A landscape with many valleys, sampled at points; each row gives a point and its height.
A ball rolls from a point to the lowest of its 2 nearest points, and stops where none of them is lower. Distance is the straight distance between rows; heights are no part of it.
(178): [ 21   1  10  26  10 -17  13 -10 -11  -3   5 -10  20 -25 -10  -8  12  20
  -3  33 -16  -7 -20  16]  (h 15.3)
(495): [ -9  -1 -18 -10   5  -4  15  12  13 -37   1  19  -3   7  -8  18 -13  12
 -57 -17  35 -18   4  25]  (h 37.6)
(716): [ 24   6   5  -8  -3  26  19  27  28  15 -16   0 -38  19 -10  28  -2 -22
 -12  -5  15  30  24  14]  (h 65.2)
(321): [-14  39  30  13   3   0 -17 -34  12  18  -3  -5  29 -13 -14  39  16 -22
   8 -32  14  13   6  24]  (h 14.7)
(513): [  9  15  27 -25 -23  12 -11 -20   5  11 -13 -13 -26  -8 -12   1   6  -6
   9   6 -17  12  12   7]  (h 37.8)
(534): [ -7  22  32 -21 -25   1  -4 -33  -5 -14 -10 -17 -11 -26   4   5   6   5
   4  15 -29   2  -9  14]  (h 41.5)
(761): [-28 -13   8  18   5 -21  -7 -14 -10   5  -9  19  -8  -5  -5 -18  -4 -10
  19 -13 -31  -9   0  11]  (h 20.0)
(671): [ -4  20  -3  -5 -21 -12  -6  -8  26 -10  18 -35 -11  -5   9  21 -15 -17
  -4   0   3 -18   1  11]  (h 32.4)
(265): [ 46  -8 -10   3  -2  21  -7   7 -14  10  17   2  13  -3  -2  -4   8  29
 -18  -1  35  -5  -7 -37]  (h 21.0)
(603): [-20 -17 -36  16  12 -11 -14   1 -28  -7  -3  33  17  -3  -2 -18  -3  16
 -21 -22   7  -4  -9  11]  (h 23.9)
(592): [ 34 -17 -25 -10  -2  24   8  -3 -20   4  11  -3  12  26  23   0 -18  16
 -17 -13  31   7   6 -47]  (h 31.7)
(489): [ -9  21 -26 -17  22  21  25  17  23  10  -9  18  -3  53 -27  25 -11 -19
 -32   3  22  14  23   2]  (h 64.4)
(533): [-39 -14 -42  36  42  -2   8  -7  13  -7 -10  23  18  10  -6  21  -2  -5
 -30 -29  31  -2   1   9]  (h 42.3)
(684): [  7  12  -6   6  11   6  20  17  32  -3  -2   4 -23  17 -11  31  -9 -15
 -29  -1  16  19  27   7]  (h 68.6)
(512): [  2 -32  -3 -14   7  -4 -27  12  -9  18  -2  34  -2  29 -15 -12 -19  -9
  22  13  -7   0  33  -6]  (h 38.3)
(18): [ 38 -10   5 -38 -17  19  15   6  19  -6 -15 -25 -31   8   3 -14  -3  25
  17   2   8   7   4 -23]  (h 52.6)
(543): [ -1  -1  24 -10 -29   4 -27 -10  -5  26   9   2 -21  -8 -26  18  15  -6
  37   5 -16 -11  -3   4]  (h 33.0)
(520): [  7   9 -10  25  33  -4  11   6 -17  -4  -2  12  22  30  14 -10   3  -8
 -16   1 -20  17   2  13]  (h 43.7)
(376): [  9 -41  -9 -10  -7  -3 -18  18 -28 -17   2  18  -6  32  16 -24 -13  33
  15  12  -6 -14 -10  -4]  (h 52.9)
(635): [-14  15  26 -10 -27  -1 -12 -39  -2 -15  12 -29  10 -36   7   7  19  11
   6   6 -18 -11 -22   2]  (h 44.4)
(617): [  7   3  -9 -25  -4   0  -5   0   5  -4   9  -1  -9  -8   4 -29 -11   8
 -12  -8  -1 -13  25 -24]  (h 44.5)
(580): [  0 -23  47  -4  -8  13 -16 -38   0  20   0  -3   6   3  19  13  30  -6
  40  21 -35   7  -6 -15]  (h 23.8)
(529): [-16  19  -7 -16 -24 -17 -10   9   9  -1   3 -14  -9 -11   0   0 -23 -10
   3 -17  -1 -27   4  -4]  (h 37.7)
(192): [-23  47  16  -6  -9  16 -29 -39  18  -4  13 -21  43 -11 -11  50   6 -18
  -6 -13  24  18  -4  26]  (h 21.4)
(679): [ 11  11  14  31  25   7  -4  -5 -13  -6  -8  14  11  18  16 -13  28 -13
   2  -3 -31  12   9   4]  (h 35.9)
(369): [ 29 -15   7 -35  -4   3 -14  -7  14   2   4 -16 -15  27  -7 -20 -27  -9
  13  28  10   3  46 -19]  (h 54.3)
(72): [ 11  -2  18  14   5  -6   0 -22 -12  30   2   6   3 -37 -24  -1   7  11
   3  11  -8   2 -11  10]  (h 2.5)
(137): [ 28  -2   1  31  -3  11 -17   5  -3   8  12  -4  16 -14  -3 -10  32  28
   3 -14  12  -5 -10 -26]  (h 5.8)
(676): [-33  16 -11   6 -13 -17  18  18  -1 -30   3 -20  -1   2  19  -7   2 -31
  -1  -7 -16 -13 -23  24]  (h 18.5)
(407): [-14  15  12  33  14 -16   0 -29   0  -7   9  -8  30 -16  19  11  -5 -24
   5   3 -26  11  -4  -9]  (h 6.4)
(80): [  2  -7  -5 -25 -13   7   5  -6  -5  11   3  -8 -13 -20   3 -35   8  24
 -20 -10   2  -9  -6 -18]  (h 46.3)
(32): [-33  -6  -4  24   3 -20  -4   6 -28  13  -8  27  13 -25  -6 -20   1   3
  10 -23 -17  -5 -10  19]  (h 8.1)
(685): [-18 -19  -3  -3  -1  -1  16  -1 -19   6   8  -9  12  -3  17 -40  16   8
  -5  -8  -5  -9 -26   0]  (h 38.8)
(31): [-13  35  -2  13  29   6   7  19   8  37   0   5  31  18 -11  17   5 -30
  -1  -8   1  26  11 -16]  (h 56.4)
(201): [  6  -1 -31  -2  21 -12  23  15   5  -4 -21   9  -6  -4  21   1 -30   2
 -36  12   4  18  17  -6]  (h 38.6)
(78): [  3 -28   2  -4 -19 -10 -14  33 -19   9  13  15  -6   2   3 -10  -2  23
  24  14 -10 -23 -20  -9]  (h 45.9)
(741): [ 19  -2  -3  12  -3  17   5  10  16 -25  -3   3 -37   7 -17  16  26  19
 -16 -24  15 -10  -5  17]  (h 50.6)
(119): [  2  18  32   4 -25  16 -19 -39 -16  22   0   4  15  -8 -24  34  23 -31
  28 -15   7  27   8  10]  (h 22.5)
(507): [ 10 -16  13   1  11  -5  -5  -8 -15  43  12  19   8 -24 -15 -15   5   2
   3  11  -4  10   6 -11]  (h 13.1)
(234): [-35  31  19  16  -8 -18  -4  -1  -7 -10   4 -21  18 -11   8   6   8 -14
  11  -7 -11 -12 -27  34]  (h 19.9)
(490): [ 42 -24  11 -32  -6  24  16   8   6   5   2 -25 -10  19  22 -27 -14  34
  16  16  11  -3   4 -47]  (h 47.7)
(53): [  0   5   2  16  10 -16  27  13  -8 -19  -5 -11   3 -25   8 -10  19  13
 -11  24  -6  -4 -42  30]  (h 26.6)
(668): [-47  17 -17   3  15 -33  18  19  27 -13  -9   1   0 -27  -6  12 -22 -21
 -33  -4  17 -13   1  36]  (h 18.4)
(83): [ 20  -5 -13   8   3   9   6   3  13 -33  -6  12 -31  -5 -13  20   4  27
 -40 -25  41 -17   9  18]  (h 44.9)
(103): [-27   2 -45   9  23  -9   3  -3   8   8   2  11  24   0 -20 -10 -14   2
 -27 -25  27 -10  -1   1]  (h 34.4)
(280): [ 12  -5  -4   4 -11 -14  30  23  -7 -36 -13 -15 -15 -25  14 -10   2  20
  11  29 -14  -1 -34   6]  (h 36.2)
(670): [ 26   4   1   4 -12  10  23  10  15   0 -19 -12 -37 -20 -16  26  20  10
   6  -6   0  10 -13   1]  (h 56.5)
(379): [  8 -19  38  -8  -1  12 -20  -1 -13   9  -6   5  10  -5  20 -19  16   8
  23  32 -32  12   1 -16]  (h 32.1)
(502): [-18   8  27   2 -36  17 -30 -25  -9  15   9  -3   0  -6 -11  35   5  -6
  42 -11  -9   5 -11   8]  (h 28.5)
(462): [ -3  -6  28  25   4  -1  -1 -49  -3   8  12 -12  14 -11  16  10  16 -18
  29  13 -30  -2  -5 -13]  (h 16.6)
(542): [-43  16 -20 -11  14 -12   4  27  13 -25   3  28  -2  -4 -17   6 -12  -1
 -49 -18  28 -17   8  32]  (h 29.8)
(263): [ 39 -20   4 -26   0  16   9 -14  16 -22 -11 -23 -27  25 -11 -27   3  25
  11  23 -12  12   8  -1]  (h 56.8)
(30): [ -9  38 -25   2  29   8   5  20  14  17  -9  29  10  39 -32  29   9 -30
  -7  -1  19  18  26  -9]  (h 61.0)
(153): [ 27 -13  11  30   3  22 -18  -2 -10  -6   8  10   2  21  -1 -11  40   3
  16  -2  -9   1  -5 -10]  (h 23.5)
(540): [-23  13 -26  -1   8 -34  21  19  10 -14 -15   8 -16 -23   7   1 -28 -14
 -28   0  -4   6   5  12]  (h 28.8)
(621): [ 18   9   7  -2 -16  21  15  26  13  23 -13 -17 -35  13 -14  19   8 -11
  27 -10  -3  22 -10  13]  (h 60.5)
(548): [ 11 -49   7 -15   0   0 -35  19  -7  -3  -3  25  -9  24  18 -20 -16  12
  21  15   4   2  28 -24]  (h 47.6)
(453): [-22   9  13  18   4  -3  -3   3 -10  10  11 -18  32   4  11 -27  13  -4
  14  -7 -21 -15 -30   2]  (h 29.7)
(164): [ 16 -15 -34  -9   8 -13  25   3 -16 -39 -10  -1  -2  12  27  -5 -21  14
 -21   8  10 -11   4   0]  (h 47.4)
(555): [  2 -11  21  -9 -18  -5 -28  32 -16  14   4  13  11  -7  15  -6   0   9
  26  17 -20  -4  -4 -14]  (h 40.0)
(458): [  9 -26 -25  -8 -10 -16  36  21 -13 -46 -15 -13 -18  -4  27 -26 -13  17
  12  22   4  -9 -18   1]  (h 44.3)
(572): [-11  20 -17  21  34   2   7  25  -6  23  -5  13  27  19   8  -2 -12 -18
 -10  -2 -10  21   5 -17]  (h 51.3)
(713): [-46   2 -22  13  -2 -24  20  20  18 -14  -2 -10   1 -24   6  -9  -4 -16
  -5 -21  19 -23 -28  40]  (h 1.9)
(561): [-20 -20  -4  -4  12 -22 -18 -15  -7  14   8  34  -7   8 -14 -18 -15 -22
  14   4 -22 -13  27 -12]  (h 29.9)
(537): [ 23  15   8 -34  -6   5 -21  -5  11  10  23 -14  -3   8  -3 -11 -16 -15
   3  15   9  -6  30 -32]  (h 50.1)
(251): [ -7  32   2   3 -21   4 -16 -34  17  -5  29 -32  13 -14  -8  44 -10 -19
   1   1  12   4   4   4]  (h 27.1)
(526): [ 29 -49 -11 -25   6  22   6  -8 -16  12  -5  -3  -1  24  28 -17 -29  30
  15   5  23   7   3 -50]  (h 40.5)

For each start below, name the point where the ball stops.
(548) | (32)
(513) | (321)
(685) | (713)
(489) | (137)
(529) | (321)
(458) | (72)
(18) | (137)
(376) | (407)
